Points on a hilly landscape, in no order, each with its height.
From any point a climber steps to the highest of the 2 points nearest to it. It stops when none of these is higher. Distance is the straight distance between rows; heights are no part of it.
Q_507 h=0.66: -17 13 -47 -5 -2 29 23 -7 6 -20 1 7 -30 -25 -22 20 15 5 -2 -27 -12 -5 -45 29 32 -42 14 -16 -30 -1 18 -22 -2 -18 -50 6 -28 26 13 25 -1 23 -20 -20 -6 -3 1 -27
Q_252 h=5.01: -15 30 -24 -7 37 -7 -7 -37 26 -26 -8 9 -43 -15 -3 22 19 24 9 8 6 27 -14 -9 -2 -17 -46 10 -1 42 10 20 4 -10 -8 -31 17 -17 34 -16 4 15 -67 5 1 -9 -19 -58
Q_569 h=5.20: -6 32 -13 -17 23 4 -18 -26 22 -28 6 3 -49 0 19 26 23 24 6 3 17 14 -17 5 -11 -18 -41 -2 -6 25 -15 13 -28 -13 -29 -48 18 -19 38 5 12 15 -65 12 19 8 7 -53
Q_261 h=3.02: -9 30 -15 -18 35 -13 -10 -31 33 -1 -28 27 -32 -13 -3 10 -1 17 32 -30 -3 21 -12 -20 -5 -20 -37 42 -10 39 50 16 15 7 9 34 -31 -13 9 -37 -8 6 -63 -22 -26 -21 -17 -28
Q_365 h=1.20: 9 18 -5 -9 -7 21 -14 6 -3 -40 -11 -18 5 -14 13 -23 13 34 35 10 12 -1 -22 24 13 -17 -2 -27 -36 19 -20 -37 -10 12 -40 -2 5 9 4 53 5 8 -20 -28 8 22 2 -34
Q_720 h=6.11: 24 -25 -16 -15 -32 -7 -39 22 -11 -44 23 -20 4 31 54 6 25 11 9 23 18 -2 -8 29 7 10 3 -45 -24 -4 -53 -16 -34 5 -32 -31 38 12 3 42 16 -24 -16 1 44 30 50 -19
Q_35 h=2.83: 33 39 34 -7 -5 -23 -7 -17 -3 -7 -19 7 -31 14 18 9 -7 33 46 -13 -3 -11 20 -3 -38 -10 -25 40 0 35 -14 10 -16 35 -18 19 15 -5 15 -18 -8 -35 -41 6 -1 18 -12 4
Q_993 h=5.96: -18 11 12 -15 19 27 13 20 20 36 12 28 -24 -2 10 39 11 29 -15 -51 -28 -12 -10 21 -32 1 13 8 0 -12 9 18 -22 8 -14 -2 12 15 30 -2 -5 22 -18 29 16 -21 -16 -6
Q_393 h=4.98: 12 -33 16 9 5 -31 -35 4 7 -57 28 -13 21 20 37 28 16 37 33 20 -13 48 24 15 -33 22 -33 -40 10 11 -52 12 21 32 -11 -9 36 -17 8 9 31 -26 -21 -15 36 -2 -17 -9
Q_418 h=2.68: 47 40 20 -18 -13 -38 -29 -3 12 -24 2 -1 -27 37 28 38 5 46 24 -31 2 7 19 11 -45 -6 -52 10 -11 20 -37 12 -37 31 -36 6 24 -1 25 -21 15 -26 -44 1 25 7 3 12
Q_301 h=3.72: -9 -14 3 25 11 17 25 -4 -5 24 10 12 8 -6 -21 20 -10 -21 -22 7 -21 -4 6 -10 9 14 13 1 7 -32 22 12 21 1 19 2 -22 13 -11 -24 3 -16 52 32 -12 -22 -24 33
Q_856 h=0.89: -13 -28 -25 13 1 10 -8 20 3 -20 9 -15 40 -9 -12 19 28 23 3 -14 -23 29 -35 35 19 0 -1 -72 -29 -39 -18 -11 14 22 -22 13 5 38 19 29 25 -5 24 -32 17 -15 11 12
Q_280 h=3.24: 8 -36 -13 7 -15 -10 -3 11 -10 24 -10 -1 34 19 -33 8 4 8 -44 -34 -21 8 -17 -1 27 4 8 -42 15 -69 -12 14 -11 -2 5 15 2 10 22 5 17 -14 47 -34 21 -8 32 44
Q_128 h=0.48: -13 14 -10 -3 -51 58 29 24 -27 17 -35 15 14 -15 -49 -48 -14 -27 -9 8 15 -26 -16 10 38 -52 32 12 -34 3 -16 -46 -5 -30 6 9 -31 26 -37 28 -8 16 19 -27 6 2 26 20
Q_990 h=6.38: 7 16 18 4 5 -2 -26 -7 11 -24 2 -5 7 2 18 6 4 59 48 5 -3 22 5 8 -36 8 -27 -9 -19 17 -23 0 10 45 -19 15 15 7 13 10 14 -18 -24 -18 7 -5 -29 -4
Q_735 h=1.58: -26 -14 -30 10 4 17 -25 17 -6 -19 13 -21 42 -8 1 -20 8 -4 2 34 -12 30 -26 0 13 21 5 -47 1 -7 12 -11 22 -22 16 -18 3 1 -6 20 6 5 12 -33 -11 2 13 -17
Q_493 h=2.80: -2 -4 -39 2 -21 -5 7 -10 -12 -4 -8 -6 1 0 -33 -18 -8 -30 -16 14 1 -13 -27 -6 36 -11 14 -12 20 -13 6 -6 -1 -40 -1 7 -7 4 3 9 -13 12 6 -33 -19 22 43 0
Q_518 h=2.92: 15 42 16 -8 17 -17 1 -28 10 -5 -30 13 -43 -3 3 2 -14 20 38 -17 0 -7 10 -12 -20 -24 -22 54 1 47 21 11 -3 17 -8 24 -3 -10 7 -34 -20 -18 -53 -3 -19 12 -14 -17
Q_446 h=6.19: -20 14 40 -24 28 32 -17 -14 23 16 3 13 -2 6 39 -16 -7 13 1 16 -7 -1 30 -20 -52 22 4 29 36 33 9 25 -25 2 28 -25 42 -19 16 -13 -13 12 -36 32 18 -6 -25 -38
Q_801 h=5.75: 11 5 28 12 14 1 -37 -24 -7 -55 9 -33 8 -1 26 -33 -2 6 42 68 12 24 23 0 -27 19 -31 -1 -22 31 -9 -11 13 22 4 -32 34 -6 -13 36 13 -22 -21 -14 19 19 -23 -32
Q_757 h=4.70: 47 -6 13 18 -21 -23 0 6 -30 -10 -4 1 18 5 -8 -3 7 7 34 -12 13 -8 3 -1 0 -2 -14 -10 -16 -4 -51 -2 27 47 -8 48 12 17 -15 -2 4 -41 15 -11 -14 2 8 53
Q_826 h=4.83: -5 22 -8 -6 35 -14 -3 -43 4 -16 -6 -3 -52 -19 11 17 2 -5 -5 31 -3 -2 13 -9 5 -16 -34 35 15 49 14 25 1 -12 5 -36 34 -16 24 -24 -13 1 -71 29 3 7 -10 -61
Q_233 h=0.72: -37 13 -38 -2 8 41 11 -6 9 -5 -1 -2 -5 -23 -19 9 6 -2 -2 6 -19 13 -40 28 16 -17 5 -10 -30 4 46 -21 19 -22 -12 -4 -37 28 -3 17 6 31 1 -15 -20 -27 -10 -26
Q_209 h=6.42: 1 6 -8 13 7 -15 25 -18 -15 7 2 0 -33 -7 -10 8 -15 -30 -12 14 -3 -20 14 -8 9 0 3 31 17 11 12 15 4 -12 -6 -1 0 0 0 -21 -19 1 -4 23 -24 12 1 -5
Q_742 h=6.45: -16 -3 40 -3 26 6 15 -6 14 26 -1 13 -6 -4 26 -3 -18 -9 -13 13 -9 -24 41 -15 -35 20 20 37 37 26 15 35 -9 -6 18 -13 22 -15 1 -37 -22 17 -14 59 0 0 -24 -20
Q_486 h=0.24: -33 -23 -13 18 -20 15 -10 8 -16 11 -2 -12 57 -3 -24 -24 -19 -42 -20 44 4 25 -1 -13 24 22 9 -27 10 -31 11 -16 23 -20 48 5 -17 -2 -29 -15 7 -3 51 -24 -22 -13 15 32
Q_502 h=3.41: 6 -27 -7 -6 -12 -5 24 13 -4 48 -23 9 8 11 -51 8 2 5 -44 -45 -23 -13 -14 -11 33 -3 23 -13 15 -73 8 8 -23 -8 -2 15 -20 17 25 -13 13 -6 51 -12 5 -12 24 50
Q_131 h=3.77: 24 -10 36 9 8 -23 34 3 8 28 1 19 -4 3 7 29 -1 7 -17 -23 -13 -35 27 -14 -19 6 17 28 22 -12 -11 42 -5 11 -8 6 1 2 -1 -31 -12 -9 34 53 -1 -1 -21 34
Q_737 h=0.09: -32 5 -23 -15 4 28 -17 12 8 -8 -5 -31 54 -23 5 -27 2 12 14 25 10 29 -32 22 2 5 -15 -25 -29 -1 36 -35 25 -11 30 19 -50 17 -22 27 9 28 10 -30 -24 -42 -6 5
Q_994 h=1.10: -11 -20 10 17 11 19 -21 17 -4 -16 10 -15 47 -23 16 -11 7 33 43 19 3 31 -6 30 -29 17 -5 -31 -31 0 -23 -20 29 41 0 15 4 26 -28 31 23 -7 6 -17 8 -34 -39 7
Q_549 h=3.20: -5 6 1 -12 25 -54 -7 -30 34 33 -1 23 -22 9 -15 10 -7 7 -19 -38 -9 12 -1 -42 0 0 -25 14 44 7 35 27 21 -20 25 18 -13 -43 24 -56 -5 17 -12 -9 -27 -25 -11 -9
Q_71 h=1.39: -14 16 -4 4 19 33 -25 9 11 -43 4 -38 26 -20 19 -24 13 23 32 48 6 28 -16 18 3 16 -8 -32 -37 20 23 -23 23 -1 -12 -35 1 8 -12 44 17 16 -9 -26 -1 -7 -15 -44
Q_100 h=3.95: 18 -23 13 22 5 -1 26 14 -10 13 16 17 -2 10 -5 46 12 12 -18 -19 -20 -22 9 8 -11 17 19 6 -6 -35 -14 36 -5 19 -14 -2 4 23 5 -3 8 -28 41 39 22 -6 -18 44
Q_663 h=3.06: -14 -25 -26 13 -8 -8 -6 15 -8 24 -1 -7 35 13 -27 5 0 -10 -43 5 -18 10 -15 -15 28 17 23 -44 40 -54 1 16 -2 -30 24 -4 5 -4 11 -8 11 -11 39 -29 3 10 43 19
Q_600 h=5.53: 23 7 -20 -16 -4 -12 9 10 4 -1 20 16 -45 20 12 60 4 21 -30 -58 -7 -9 -15 35 -10 1 -9 3 -20 -14 -10 12 -40 10 -47 -19 14 12 27 -5 3 10 -17 27 24 -1 14 5
Q_616 h=0.31: -9 -3 2 19 -27 6 13 5 -20 22 -15 2 34 1 -38 -26 -22 -49 -13 31 12 -2 9 -24 28 14 4 3 11 -26 -5 -7 16 -10 34 19 -17 3 -27 -21 -6 -4 52 -7 -20 -7 12 44
Q_168 h=6.22: -17 -10 34 -21 28 17 7 23 39 63 11 21 6 3 8 31 6 28 -23 -46 -31 -14 9 0 -35 15 27 7 28 -27 11 33 -18 3 6 0 6 -5 21 -25 -6 23 15 37 21 -25 -28 6
Q_306 h=5.99: -14 27 39 -23 14 44 -6 -3 3 16 2 11 -8 6 37 -26 -3 15 18 12 8 -18 26 1 -52 3 14 25 13 31 1 -4 -43 6 11 -16 31 0 5 23 -6 5 -30 28 21 7 -17 -36
Q_721 h=5.00: -11 8 4 -30 2 -9 13 -5 11 43 -8 21 -36 0 7 -25 -11 -9 -11 -33 8 -26 10 -20 3 -10 23 33 41 11 13 1 -33 -21 1 18 1 -20 16 -13 -25 33 -22 10 -15 7 12 -20
Q_842 h=6.69: -15 -22 28 -4 33 -27 36 -8 23 36 -3 -1 -13 -18 13 -1 -25 -31 -35 10 -5 -19 46 -33 3 7 18 42 39 11 30 35 6 -13 21 0 8 -19 -10 -64 -26 26 14 66 -26 -1 -22 -15
Q_25 h=1.19: -11 10 3 28 3 32 -1 -7 -4 -23 2 -19 26 -18 1 -5 -1 -4 33 32 3 22 -4 26 -14 18 -12 -4 -46 12 8 -14 34 24 3 1 -5 25 -28 23 10 -9 7 -2 -4 -22 -36 11
Q_110 h=4.24: -5 28 17 12 -2 26 -9 -14 -22 -20 3 -21 -7 -15 5 -53 -7 -37 14 47 19 -17 3 5 -8 -7 4 20 -32 31 17 -24 -6 -7 8 -28 9 -1 -24 39 -12 6 -6 -8 2 19 -6 -36
Q_544 h=1.48: -38 9 -20 8 20 36 -27 6 15 -18 14 -15 27 -16 12 -9 6 10 8 32 -5 40 -24 3 -8 21 -2 -27 -7 10 33 -8 25 -26 17 -33 -5 -2 -4 14 6 16 -7 -18 -15 -16 -19 -30
Q_116 h=5.78: 21 -4 -23 3 -31 10 -16 6 -30 -41 14 -13 -16 10 37 -10 14 -10 -9 39 13 -28 -11 25 12 -5 21 -15 -19 1 -23 -26 -25 -23 -21 -46 26 7 -8 45 5 -26 -17 16 24 53 53 -28
Q_16 h=5.28: 33 0 -13 -28 -15 -40 21 6 -5 25 1 14 -42 19 -2 18 -4 4 -31 -61 4 -31 3 1 5 -9 9 25 21 -6 -2 12 -42 -3 -23 0 1 -1 14 -18 -19 13 -9 18 -4 15 35 20
Q_26 h=5.83: -19 7 36 -1 -1 9 34 14 15 52 -15 14 15 -10 -5 -17 -20 -48 -8 5 26 -7 23 -19 2 14 -3 51 -4 -16 41 -2 15 7 38 27 -43 -12 -30 -56 -9 14 42 45 -29 -37 -35 34
Q_278 h=2.26: 13 -60 -16 32 -2 -37 -10 -3 -14 -37 16 -17 51 13 -13 17 8 -12 -6 7 -24 43 6 6 28 12 -4 -67 10 -22 -32 5 54 17 14 14 6 1 5 0 17 -44 35 -27 7 -3 7 28
Q_282 h=6.14: -1 7 39 -15 -7 -13 22 10 7 54 -28 15 -4 0 8 -39 -18 -24 0 -7 25 -31 33 -35 -7 8 29 45 45 2 6 -1 -28 -10 18 19 3 -29 -6 -32 -35 21 14 31 -25 13 2 6
Q_995 h=5.41: -7 33 -24 -35 8 21 -7 0 9 -20 5 13 -57 1 20 26 24 25 -8 -40 21 3 -21 24 0 -44 -11 1 -26 22 -10 -15 -50 -13 -53 -33 1 -13 28 23 5 32 -68 12 35 13 11 -52
Q_469 h=3.92: -2 30 36 17 -12 25 10 2 -21 17 4 -1 16 -8 4 -40 -16 -45 38 32 38 -8 22 -20 -16 20 -17 45 -28 27 2 -8 19 31 32 7 -10 -8 -41 -11 -16 -2 16 8 -8 -15 -25 26
Q_707 h=5.40: 0 6 -5 8 -2 -13 -16 -14 3 3 -8 -5 37 -2 -6 -5 -18 12 15 -12 -3 31 -6 -12 -6 5 -39 4 -13 -3 27 -16 42 20 39 53 -38 -6 -18 -21 7 -18 28 -18 -41 -37 -20 43
Q_946 h=5.62: -14 3 21 -4 -4 8 0 6 13 40 -11 5 34 -1 -7 -7 -19 -16 4 3 13 13 5 -16 -12 15 -20 24 -5 -22 37 -18 31 15 49 45 -52 -9 -21 -33 3 -7 42 10 -34 -47 -31 55
Q_861 h=2.62: 12 -24 -37 21 -24 -20 2 -9 -21 -27 -14 -18 29 7 -31 -14 4 -32 -15 23 -7 4 -24 5 42 -4 4 -47 2 -21 -27 -3 29 -10 -3 9 4 25 0 17 4 -18 29 -32 -12 18 46 20
Q_398 h=3.63: 2 -3 33 28 10 25 15 7 -14 5 15 16 19 -2 7 16 -1 -9 20 26 7 -11 34 -4 -33 37 14 15 -5 3 -25 19 17 20 25 2 4 4 -30 1 -4 -19 27 26 7 -13 -41 30
Q_792 h=6.07: 11 5 32 9 10 6 -32 -11 5 -44 2 -23 8 -6 30 -11 -3 44 67 46 14 29 22 10 -42 12 -28 -6 -26 32 -35 -10 14 49 -11 1 31 8 -16 26 28 -26 -24 -10 23 0 -39 -12
Q_601 h=5.65: 2 -20 40 2 7 -11 -15 9 13 4 32 12 23 27 24 37 1 39 -1 1 -22 6 37 -10 -52 37 5 -4 38 -2 -30 35 -7 12 27 -5 19 -23 -1 -10 14 -14 8 8 30 -6 -24 17
Q_564 h=1.12: 10 32 -18 -33 -16 11 -20 6 9 -47 -13 -8 -31 -1 8 -14 17 45 25 -34 21 -5 -26 23 26 -46 -5 -16 -29 19 -13 -43 -35 4 -59 3 -20 -6 14 52 5 14 -44 -40 18 35 16 -33
Q_968 h=6.44: 1 -19 2 11 21 -34 40 -9 -7 24 4 -2 -21 -14 -18 14 -18 -41 -39 8 -7 -26 30 -26 22 -4 18 29 31 -12 16 35 12 -17 4 -8 -5 3 -12 -45 -27 3 29 51 -31 7 -8 10
Q_372 h=6.04: -10 10 -28 -4 -18 22 12 -10 -26 -14 2 -10 -36 -19 -17 -25 -5 -37 -20 23 7 -35 -7 6 27 -41 28 18 -7 27 22 -29 -10 -46 -15 -20 -10 -1 -14 28 -16 20 -28 -6 -2 31 29 -46
Q_152 h=0.43: -11 14 -1 8 -37 41 34 21 -30 25 -20 13 2 -12 -40 -43 -20 -60 -10 27 17 -31 -4 -5 33 -25 25 30 -18 -3 -4 -26 -4 -24 14 2 -21 20 -42 1 -13 11 23 5 -10 4 24 15
Q_31 h=5.98: -11 12 36 -4 7 3 26 1 16 47 -23 20 -5 -13 7 -25 -26 -33 8 2 19 -20 28 -20 -14 14 11 53 7 14 31 3 1 9 24 25 -16 -19 -18 -40 -25 17 17 35 -23 -18 -24 13
Q_744 h=6.33: 14 -16 45 -10 -5 -38 26 5 20 54 -20 11 10 9 -4 -11 -13 -15 -22 -12 15 -25 34 -41 -2 17 30 34 57 -25 -3 21 -14 -13 20 12 -6 -35 0 -45 -17 21 43 41 -18 12 -2 24
Q_882 h=4.40: -10 44 17 0 15 36 -4 -26 -3 -38 -17 -25 -19 -16 10 -41 -1 -11 30 42 22 7 -5 17 -10 -22 -10 37 -60 55 51 -34 9 5 -1 -37 -9 2 -24 36 -4 18 -35 -9 12 4 -30 -58
Q_914 h=5.11: 59 2 -10 -15 -35 -39 21 12 -19 10 -14 12 -25 20 -1 19 -1 7 -15 -60 5 -36 -8 10 6 -8 7 21 2 -19 -29 5 -36 18 -28 8 -2 16 2 -7 -9 -14 4 12 0 19 35 53
Q_341 h=5.61: -6 12 -44 -22 -13 8 4 3 -4 -7 16 9 -44 6 -2 18 18 2 -27 -40 12 -8 -31 19 24 -30 10 -5 -3 -1 -3 -12 -42 -37 -35 -21 -4 -3 21 26 1 36 -43 -2 12 20 38 -32
Q_613 h=6.47: 31 8 -17 -17 -25 -29 -31 -9 -5 -36 9 -17 -17 27 32 -8 14 15 15 -1 19 -2 -12 14 7 -2 -21 -22 -5 4 -40 -14 -32 -2 -32 -16 22 -5 23 26 1 -6 -24 -16 15 39 38 -12
Q_174 h=5.95: -24 -5 36 -5 18 27 -8 15 21 35 15 21 21 12 24 18 1 32 4 -10 -19 -4 14 0 -52 32 27 5 29 -10 -6 24 -19 10 20 -7 21 -8 7 -3 -4 7 5 23 21 -18 -30 6
Q_877 h=0.57: -21 15 -9 -27 -15 32 27 18 0 32 -24 33 -47 -25 -8 7 -3 9 3 -74 -5 -19 -17 11 21 -47 36 26 -3 2 19 -32 -22 -4 -26 42 -43 18 -8 10 -11 16 -28 -14 -3 9 4 8
Q_698 h=6.18: -3 3 -17 24 8 2 12 -19 -8 -12 11 -2 -24 -11 -10 31 -2 -12 -11 13 -20 -4 -6 11 0 6 -1 -3 -1 -1 8 17 22 -1 -13 -18 12 17 11 0 -3 -13 1 20 -11 7 -9 -3
Q_149 h=4.68: 31 -31 6 3 -19 -33 -35 -1 -2 -48 28 -15 1 43 44 44 17 22 11 12 0 17 15 20 -27 26 -20 -29 -7 0 -61 15 -13 27 -22 -14 35 -4 10 9 28 -33 -19 0 45 5 16 7
Q_849 h=1.87: -9 -17 -29 16 26 -20 -38 17 22 -55 20 -15 34 10 5 24 26 21 -1 7 -11 65 -13 1 18 22 -39 -72 10 -5 -22 17 27 -6 -6 -36 16 -26 29 7 23 1 -4 -35 1 5 2 -15
Q_885 h=3.32: 12 -9 -7 9 27 -54 9 -24 14 18 10 16 -20 10 -26 31 -9 0 -41 -30 -24 -3 4 -32 14 1 -18 8 42 -12 35 32 25 -22 8 2 -18 -29 30 -53 -2 4 16 6 -22 -13 -13 9
Q_925 h=5.59: 9 -8 -37 3 -38 19 -6 14 -21 -33 0 -14 -11 3 1 -20 16 -4 -22 31 8 -23 -29 29 35 -27 29 -24 -19 1 -14 -32 -23 -40 -21 -31 7 6 -5 50 -4 -2 -10 -15 16 47 58 -36
Q_105 h=4.09: -10 35 35 15 -3 28 -16 -9 -19 -1 5 -27 14 -7 17 -67 -11 -47 29 41 41 -6 18 -14 -21 8 -12 32 -40 39 22 -26 1 14 38 -19 -3 -13 -45 26 -8 10 7 -9 14 2 -16 -12
Q_567 h=3.57: -14 -2 -12 4 3 6 12 -3 3 36 -7 14 3 -8 -27 6 -4 -4 -13 -18 -19 -4 -21 -4 14 0 13 -9 3 -36 23 -4 3 -4 6 17 -24 20 11 -13 0 3 37 0 -22 -24 -3 27
Q_528 h=6.12: 33 -7 13 -19 -18 -36 -51 -11 -14 -35 12 -23 5 27 41 -33 5 10 30 33 21 8 15 -2 -14 6 -28 -22 10 17 -52 -8 -26 18 -15 -2 35 -14 11 39 10 -29 -16 -18 19 32 25 -16
Q_741 h=1.29: -1 18 0 7 -2 25 -10 -1 -2 -44 -11 -34 21 -26 -3 -37 0 14 51 32 15 12 -16 29 11 -1 -15 -13 -57 28 2 -43 25 24 -18 4 -9 20 -24 36 2 5 -7 -27 -12 -3 -14 -14
Q_562 h=4.65: -14 32 10 -5 37 12 -21 -38 0 -25 -6 -8 -29 -15 14 -28 -8 -15 6 50 14 5 13 -14 -18 -7 -22 33 5 51 37 6 -1 -15 17 -47 31 -20 6 5 -11 11 -49 2 2 11 -12 -66
Q_11 h=6.24: -21 15 -16 3 -2 8 24 -17 -16 12 -5 3 -32 -20 -19 -18 -15 -45 -1 7 6 -19 -2 -3 17 -20 14 28 -5 22 34 -13 5 -24 0 11 -20 4 -16 -5 -22 22 -13 2 -25 -2 7 -20
Q_740 h=6.68: -2 -27 28 10 -6 -19 2 14 -2 32 4 7 33 19 0 -3 -14 -10 -15 11 4 -7 33 -30 -13 42 34 0 53 -34 -17 23 -6 -9 42 -1 7 -34 -12 -19 -10 -3 46 17 -3 8 1 25
Q_304 h=0.16: -33 -9 -21 8 -25 22 -16 22 -13 -1 -2 -37 66 -16 -7 -58 -7 -30 0 49 15 21 -14 2 13 7 -9 -24 -23 -4 21 -39 21 -14 52 7 -33 8 -42 11 12 21 33 -35 -16 -25 17 14
Q_706 h=2.07: -6 -59 -17 21 16 -19 -28 15 1 -47 24 -22 60 -2 9 7 11 10 16 14 -24 67 4 14 15 21 -11 -75 4 -11 -21 -3 46 19 4 -5 16 -10 1 17 30 -21 10 -30 6 -8 -8 2
Q_943 h=3.79: 8 19 38 15 -9 47 19 20 -27 17 6 14 12 -4 2 -19 -3 -28 38 25 30 -25 23 -9 -21 17 7 36 -22 10 -29 2 6 25 15 7 4 12 -40 14 -10 -9 17 21 7 -10 -28 23
Q_589 h=3.45: 23 -34 15 -17 31 -61 27 -3 32 54 1 10 -21 8 -34 25 -1 2 -63 -54 -24 -17 14 -44 24 -5 3 6 40 -33 45 25 -1 -23 6 8 -22 -22 33 -65 3 16 33 22 -9 -11 -14 11
Q_107 h=5.13: 0 -16 -9 -29 1 -20 38 7 13 52 -11 20 -39 -1 -15 12 -9 -7 -36 -51 -5 -31 9 -10 23 -17 31 29 32 -13 14 12 -26 -13 -12 15 -7 0 16 -21 -17 32 -3 19 -13 7 19 0
Q_647 h=0.38: -28 -1 -17 11 -24 11 32 -3 -21 20 -15 2 2 -9 -50 -20 -21 -68 -27 31 6 -22 -1 -17 44 -11 15 15 4 -20 24 -16 2 -33 18 2 -29 14 -33 -26 -11 11 34 2 -27 -7 23 17
Q_43 h=4.99: -1 -11 -12 -32 -25 -11 34 20 16 68 -39 19 -21 4 -28 -6 -8 -5 -36 -65 -1 -23 -5 -18 28 -17 38 25 38 -44 9 -7 -40 -16 -1 27 -19 -2 11 -18 -9 30 12 -10 -9 5 36 26
Q_833 h=4.16: 12 -39 3 21 -4 7 3 21 -14 -9 24 1 17 19 8 44 22 10 -7 -5 -20 -4 0 18 -9 26 17 -29 -4 -32 -36 22 -2 19 -6 -1 23 21 -3 17 19 -36 33 9 32 -5 1 35
Q_264 h=0.53: -20 21 -8 -19 -34 55 29 27 -18 29 -39 29 -16 -27 -32 -25 -16 -15 4 -31 8 -24 -15 7 25 -52 43 22 -20 6 7 -48 -10 -17 -3 36 -50 28 -30 17 -11 11 -3 -20 -5 4 3 19
Q_73 h=2.44: 22 -56 -23 24 -23 -30 -9 8 -23 -22 -3 -20 43 25 -17 10 8 -27 -22 12 -13 21 -12 3 35 9 5 -63 10 -34 -41 10 28 10 9 9 19 16 4 11 9 -42 33 -26 12 15 47 35
Q_388 h=5.14: 31 6 1 26 -1 -39 2 -24 2 2 -8 5 9 4 -30 11 -15 -1 4 -23 -17 2 4 -23 8 1 -26 2 5 -14 14 5 44 14 9 40 -22 -8 3 -33 0 -35 38 -17 -36 -14 -13 48
Q_404 h=3.60: 29 -43 40 -1 29 -54 33 -3 22 39 7 6 5 4 -8 28 0 7 -55 -34 -22 -25 31 -36 1 -2 16 19 33 -28 16 47 0 -13 1 -12 -11 -16 12 -58 0 -2 55 63 6 5 -27 22
Q_794 h=3.55: -24 -10 20 25 10 45 12 13 -3 20 17 5 37 -8 -4 14 -6 -24 2 27 -8 8 17 2 -18 35 19 9 -6 -18 10 9 21 12 47 -5 -20 8 -36 -6 5 -10 44 24 -2 -36 -45 32
Q_350 h=4.42: 31 -19 -15 7 -19 -22 -19 11 -10 -24 28 -3 -5 34 31 45 15 10 -17 -5 -3 -6 -7 19 -13 29 2 -25 -3 -21 -34 22 -17 5 -21 -24 33 5 11 7 13 -19 1 14 33 18 31 15
Q_396 h=3.11: -12 15 -12 -26 44 -34 -7 -35 44 27 -17 34 -38 -5 -9 10 -7 9 -3 -33 3 15 -1 -39 -3 -13 -35 35 20 34 44 31 23 -8 33 35 -20 -39 17 -57 -6 17 -50 -7 -24 -34 -16 -29
Q_182 h=5.80: 16 6 17 -4 4 -16 -40 -19 -12 -29 13 -23 5 15 35 -42 -5 -8 26 58 17 2 27 -13 -22 13 -22 -2 23 21 -16 -1 -14 -2 7 -25 37 -25 0 32 1 -25 -13 -16 10 38 15 -28
Q_411 h=0.61: -6 26 -22 -16 -17 24 17 5 0 -1 -13 14 -35 -14 -7 13 7 25 12 -58 -4 -9 -34 25 11 -39 14 6 -27 8 10 -29 -18 2 -46 23 -23 19 9 20 -7 10 -32 -27 -3 16 -4 -5
Q_302 h=2.93: -17 -18 -24 -6 -22 -3 12 14 -6 39 -15 4 11 6 -30 -11 -9 -19 -41 -4 -8 -11 -14 -19 29 5 34 -11 42 -45 4 6 -24 -45 18 -4 3 -1 7 -3 -5 10 26 -12 -3 16 55 12
Q_671 h=1.00: -2 -46 -4 15 2 2 -15 33 -8 -21 11 -9 52 -15 10 -8 21 30 41 5 2 20 -12 36 -7 -2 4 -54 -21 -10 -44 -25 18 46 -22 28 15 30 -13 31 25 -13 10 -23 22 -22 -3 9
Q_702 h=5.74: 3 7 1 -27 16 -1 23 20 17 19 16 23 -55 5 15 52 5 27 -44 -68 -13 -19 5 26 -17 -10 2 21 -10 2 -2 24 -41 9 -38 -16 14 13 29 -16 -6 24 -34 55 26 -15 -6 -11
Q_4 h=4.84: 39 -5 -5 28 -9 -39 -10 -21 -13 -32 -8 -12 30 3 -22 -3 -3 -5 27 -3 2 19 4 -3 16 -3 -37 -24 -9 4 -29 -7 62 33 0 45 -5 4 -4 -12 -2 -42 25 -26 -33 5 -6 39
Q_464 h=5.84: 5 14 -35 -13 -16 9 -7 -13 -15 -37 11 -6 -46 -2 5 -11 18 -6 -15 7 17 -21 -22 16 31 -43 17 4 -3 20 3 -26 -25 -45 -36 -33 -4 -10 7 48 -4 16 -44 -9 11 44 37 -54
Q_41 h=5.35: 15 -7 33 -1 3 -33 -32 -2 12 -18 31 4 18 37 31 33 3 45 15 4 -21 29 33 -7 -59 28 -25 -18 31 16 -47 29 -4 18 15 -5 31 -32 13 -8 25 -20 -18 -13 34 -5 -21 2
Q_103 h=6.43: 0 17 -1 12 6 -3 -1 -12 9 -5 7 7 -10 1 3 22 6 29 12 -14 -14 9 -14 10 -20 4 -15 -6 -5 0 0 15 6 16 -18 7 10 2 24 5 -2 -4 -15 -4 -4 -5 -18 1
Q_633 h=4.92: 53 2 0 1 -34 -28 10 14 -27 3 -17 5 2 21 -6 -1 5 9 15 -39 13 -22 -10 -1 3 -10 -2 2 -7 -15 -50 -4 -13 30 -17 36 5 18 0 0 -4 -33 8 -13 -10 20 31 50
Q_153 h=0.79: -28 1 -27 8 4 37 4 8 8 -17 5 -8 23 -24 -18 12 12 22 11 0 -21 15 -41 33 17 -5 4 -44 -38 -23 15 -20 21 1 -19 2 -14 42 13 30 14 11 19 -24 -7 -27 -10 -5
Q_822 h=1.70: -20 -10 -44 7 10 -10 -29 9 6 -18 16 -10 21 7 -12 6 21 3 -13 4 -8 40 -32 -8 23 14 -10 -60 20 -18 -1 9 16 -29 7 -21 5 -20 26 8 11 13 6 -40 -16 9 22 -13
Q_287 h=4.52: -26 27 5 -6 33 38 1 -27 3 -19 -5 -7 -32 -22 14 -30 -7 -18 1 39 12 6 -1 4 -12 -18 -3 41 -40 56 64 -11 8 -19 17 -42 7 -6 -13 11 -6 27 -51 11 9 -8 -24 -77

For each start below, name the point where the climber stops.
Q_35 | Q_168
Q_131 | Q_168
Q_278 | Q_301
Q_4 | Q_740
Q_737 | Q_301
Q_71 | Q_301

Call two points neighbours if one is among the 2 nearest of the other. Go from one point of each pair to the other, from neighbour to neighbour, staying as high as possible. Name the lowest point that can't be avoided.
Q_103, Q_613 | Q_801
Q_301, Q_842 | Q_794
Q_103, Q_842 | Q_698
